The views of a scene show one set of named points, each view turned or mirrored, shifted and resized as a whole, with a little noise and some points left out.
(in the rows, 128 means zero)

Scene 1
View 1
Sep: [120 125 145 137  94 131 147 123 122 124 121 110 126 121  92 141 150 138
 110 136 123 120 130 145 129 127 119]
pafo: [132 112 147 134 113 130 132 117 107 100 131 121 130 139  90 137 143 144
 121 120 109 120 124 146 136 122 106]
veveg: [111 117 171 133 129 157 153 120 132 120 105 110 156 118 111 150 106 121
 136 142 134 108 133 143 133 124 131]
Nenu: [119 108 145 128 130 133 133 116 124 119 129 129 136 130 101 151 141 141
 106 126 132 114 128 144 137 122 111]
fakad: [124 116 139 131 107 126 133 118 116 115 133 121 125 131  91 143 151 144
 105 125 118 122 127 145 134 122 107]
Kabu: [121 122 154 138 103 138 147 121 122 118 118 109 134 123  94 142 135 133
 123 136 121 117 129 148 132 126 119]
vitat: [103 120 147 129 121 139 148 121 144 142 114 115 139 111 108 160 135 125
  99 146 150 110 137 136 133 123 129]
zarar: [112 105 138 126 130 129 130 114 131 127 133 130 132 125 102 158 147 140
  92 126 141 113 129 140 137 122 111]
pud: [116 137 148 143  79 136 162 128 127 133 108  94 128 109  91 138 146 129
 119 151 121 119 134 145 123 129 127]
pap: [126 121 116 135  83 108 130 121 116 126 143 120 103 129  80 141 188 151
  80 122 116 129 127 144 130 124 102]
tufov: [103  93 172 119 178 163 135 112 146 123 115 135 169 121 127 171  90 123
 119 133 160  96 133 138 145 122 124]
getu: [117 102 175 127 156 160 138 116 122  98 114 126 164 133 112 152  92 129
 144 128 130 105 128 146 142 125 118]
Rirel: [109 128 135 138  91 129 152 125 136 146 120 110 122 109  95 150 162 133
  89 147 138 119 137 139 125 126 125]
Tok: [117 118 143 132 109 132 141 121 127 127 123 117 130 121  95 149 148 136
 103 135 130 117 132 144 133 124 116]
View 2
pafo: [126 150 162  85 162 144 121 121 119 135 135 140 139 125 133 148 128 143
 114 112 113 116 119 121 120 112 111]
pud: [100 151 136 108 168 145  90 121 112 137 140 135 130 134  98 141 135 117
 146 100 148  97 114 128 133 119 118]
Sep: [113 148 147  99 163 143 103 122 118 138 142 141 127 127 110 144 129 124
 133 101 135 112 114 123 128 117 116]
vitat: [111 138 137 122 154 132 110 114 132 154 149 135 124 125 100 130  97 109
 145  94 133 129 116 135 144 132 113]
pap: [124 137 164  83 161 140  94 128 119 141 155 164  92 117 108 157 132 119
 119  81 129 132 102 101 110 104 124]
veveg: [107 149 132 122 158 135 129 108 132 145 135 116 160 135 114 128 100 126
 144 116 126 109 126 151 151 136 103]
fakad: [125 144 158  90 160 141 114 123 123 141 142 145 125 123 122 149 125 132
 119 103 121 123 116 119 121 113 114]
getu: [118 150 143 118 153 133 150 108 140 144 130 111 172 132 135 126  91 141
 128 127 106 120 132 153 145 135  96]
Kabu: [113 151 143 103 162 143 111 118 120 138 137 133 142 130 116 142 124 128
 133 108 131 107 118 132 133 120 111]
Tok: [123 142 153 100 156 136 115 121 128 144 147 144 124 122 118 143 113 127
 126  99 120 128 116 124 127 119 114]
zarar: [123 140 153 105 152 133 118 120 134 148 147 142 123 121 118 141 106 125
 125  98 117 135 116 125 129 121 112]
Rirel: [109 141 142 110 162 139  90 122 122 147 152 148 108 126  92 142 120 108
 142  84 145 122 108 121 132 122 121]
Nenu: [125 141 156 102 154 137 126 119 135 146 143 139 131 121 123 140 106 130
 122 105 114 134 117 128 129 122 110]
View 3
Kabu: [140 135 122 154 120 138 118 156 129 136 124 136 120 127 133 142 122 151
 137 145 131 121 144 134 114 150 127]
pafo: [138 131 119 146 126 128 111 158 143 118 111 128 109 144 119 144 123 142
 154 139 127 119 150 127 115 142 124]
fakad: [145 129 130 144 127 128 118 141 140 132 125 129 121 129 129 145 131 140
 145 141 122 121 153 131 111 142 131]
getu: [147 120 103 161 105 144 111 156 106 134 129 153 100 159 128 131  94 147
 139 119 140 118 121 118 142 130 136]
Tok: [148 129 132 146 123 131 121 137 134 139 128 134 123 126 132 145 130 140
 140 139 122 121 149 133 112 142 132]
vitat: [155 123 137 150 115 137 126 126 120 155 146 144 129 119 139 140 124 142
 127 135 123 123 141 135 120 140 141]
pud: [138 145 131 155 123 143 121 157 129 145 128 134 133 104 141 144 133 155
 129 156 130 122 150 145 104 162 125]
veveg: [145 131 114 162 106 148 118 154 107 149 137 152 115 132 138 133 105 155
 125 131 138 120 125 130 131 145 135]
tufov: [159 110 117 159 101 143 121 131  97 155 150 160 109 149 134 130  98 142
 125 111 134 121 119 120 144 125 149]
Rirel: [148 134 144 145 124 134 127 129 134 148 136 134 139 106 138 148 141 144
 131 150 119 122 155 143 103 149 134]
zarar: [149 121 131 144 122 128 119 131 133 136 131 135 118 135 128 143 126 136
 142 133 122 122 149 127 120 134 136]
pap: [143 131 145 134 139 117 119 133 165 121 115 114 127 120 123 157 153 130
 156 151 113 125 173 135  93 145 125]
Nenu: [149 120 127 144 119 128 116 136 134 131 128 136 112 143 124 144 123 135
 146 129 124 122 146 124 121 133 136]
View 4
zarar: [160 145 138  84 128 109 162 118 108 124 137 120 120 107  96 139 160 141
 111 145  99 123 156 123 118 151 107]
veveg: [173 120 138 121 139  99 130 130 106 135 133 127 116 122 116 113 178 149
 126 140  95 115 184 130 110 189  93]
Nenu: [163 146 144  88 137 109 160 118 105 126 131 118 127 110  98 140 166 137
 115 148 102 124 157 123 123 150 105]
fakad: [156 144 135  99 133 121 170 118 115 119 124 121 136 114  95 152 166 148
 105 139  91 129 150 124 128 139 112]
tufov: [181 134 157  88 144  83 125 129  90 148 142 117  98 110 112 100 167 122
 135 156 118 109 184 123 106 199  83]
Sep: [152 134 124 108 124 120 161 119 121 113 131 132 130 117 101 144 165 162
 103 131  80 122 162 129 117 147 113]
vitat: [153 135 131  88 115 100 144 117 110 123 152 132 105 103 102 122 153 149
 112 142  92 115 175 128  98 170 104]
getu: [190 130 154 114 163  98 133 134  93 147 118 114 125 126 115 113 186 130
 134 151 113 118 175 123 126 186  85]
Tok: [154 140 130  93 125 114 162 116 116 119 136 126 124 108  98 138 160 149
 105 140  89 121 159 127 115 149 111]
Kabu: [155 133 131 108 129 115 156 122 116 120 133 128 127 114 104 138 167 156
 110 136  88 120 164 128 116 156 109]
pud: [144 122 113 123 113 121 152 120 128 109 137 141 126 116 110 138 168 176
 101 123  67 122 171 136 105 159 115]
pafo: [168 141 138 108 146 125 167 121 113 124 113 118 149 123 101 153 178 147
 110 139  94 129 149 124 136 139 109]
View 5
pafo: [116 121 124 120 110 142 121 125 169 150 107 105 126 132 101 102 135 158
 140 124  87 120 124 147 149 100 122]
tufov: [116 169  77 116 117 104 107 126 142 108 128 119 126 104 110 123  96 164
 115 120  87 107 132 143 138 118 134]
vitat: [106 150  90 120 122 128 126 128 136 131 104 115 129 138 127 112 108 156
 109 110  94 111 133 146 163 117 116]
pud: [108 118 115 115 111 157 146 138 143 136  96 125 121 158 130 119 117 149
 117 116  93 116 137 133 162 112 107]
Nenu: [112 140 106 121 118 127 116 122 156 145 108 105 130 128 109 101 123 159
 128 116  90 117 124 152 156 105 122]
Rirel: [101 136 103 120 123 144 137 129 137 147  93 111 129 160 134 106 116 151
 110 105  98 116 129 148 177 110 104]
Sep: [108 122 114 117 113 152 137 135 150 140  99 119 123 153 123 112 120 153
 122 117  90 117 134 138 160 108 111]
getu: [123 147  98 115 106 120 108 130 163 113 129 121 120 101  98 120 110 166
 133 130  80 111 132 138 125 113 137]
pap: [105 119 125 126 122 151 128 120 157 177  85  92 134 158 118  84 142 152
 130 107  98 123 119 162 184  95 105]
fakad: [111 127 117 123 114 141 124 125 160 154 101 103 127 138 111  98 132 158
 133 117  92 119 126 150 161 101 118]
Tok: [109 134 108 121 117 137 126 127 149 145 102 108 126 142 118 104 120 156
 121 115  94 116 128 149 164 106 114]
veveg: [117 143  97 114 109 129 123 135 146 112 120 129 120 124 114 126 105 160
 121 124  86 112 139 132 138 117 125]
View 6
pafo: [134 132 108 143 126 117 139 127 116 120 135 129 140 141 128 130 132  94
 157 125 114 134 129 127 108 148 129]
Nenu: [143 131 116 142 130 113 119 140 117 126 130 128 137 150 124 127 118 100
 162 126 109 131 132 136 116 147 130]
pud: [158 117 107 113 124 115 136 120 123 129 113 137 129 130 111 114 121  99
 165 113 129 142 125 135 100 134 130]
vitat: [160 121 122 125 131 113 112 139 123 132 115 131 128 147 112 116 104 105
 170 119 114 135 130 143 116 135 130]
Kabu: [146 123 108 133 124 119 131 122 121 126 119 130 132 138 116 121 120  99
 162 121 119 139 124 131 107 140 129]
Sep: [152 123 111 123 128 114 136 127 118 126 123 135 137 139 120 120 125  98
 162 118 122 137 129 135 105 139 131]
Rirel: [167 122 117 106 131 107 127 138 118 130 121 137 135 143 116 113 121 102
 167 113 124 134 134 144 106 133 132]
fakad: [144 131 113 132 129 113 135 135 114 122 135 133 141 144 125 126 130  96
 159 121 116 132 133 135 107 145 130]
Tok: [152 127 116 127 131 111 127 136 118 127 126 133 135 144 119 122 121 100
 164 120 117 134 131 138 110 141 132]
tufov: [142 121 126 160 129 126  91 136 128 134 110 120 119 153 113 122  84 110
 172 134 100 136 121 138 130 144 127]
pap: [155 137 114 109 135 100 144 143 108 120 145 141 151 147 130 125 147  93
 157 115 123 127 146 141 101 142 135]
veveg: [144 116 114 146 122 128 113 121 130 131 107 125 121 139 110 120  98 104
 168 126 112 142 116 130 116 141 126]
zarar: [148 130 119 135 132 112 120 141 118 127 129 130 137 151 124 124 119 100
 164 124 111 131 133 139 115 144 131]

Which points are out of place in each view (at most two, in the order of its rows)? Write none if all are in place.
view 1 => zarar, tufov
view 2 => pap, Tok
view 3 => fakad
view 4 => Kabu
view 5 => Sep
view 6 => none
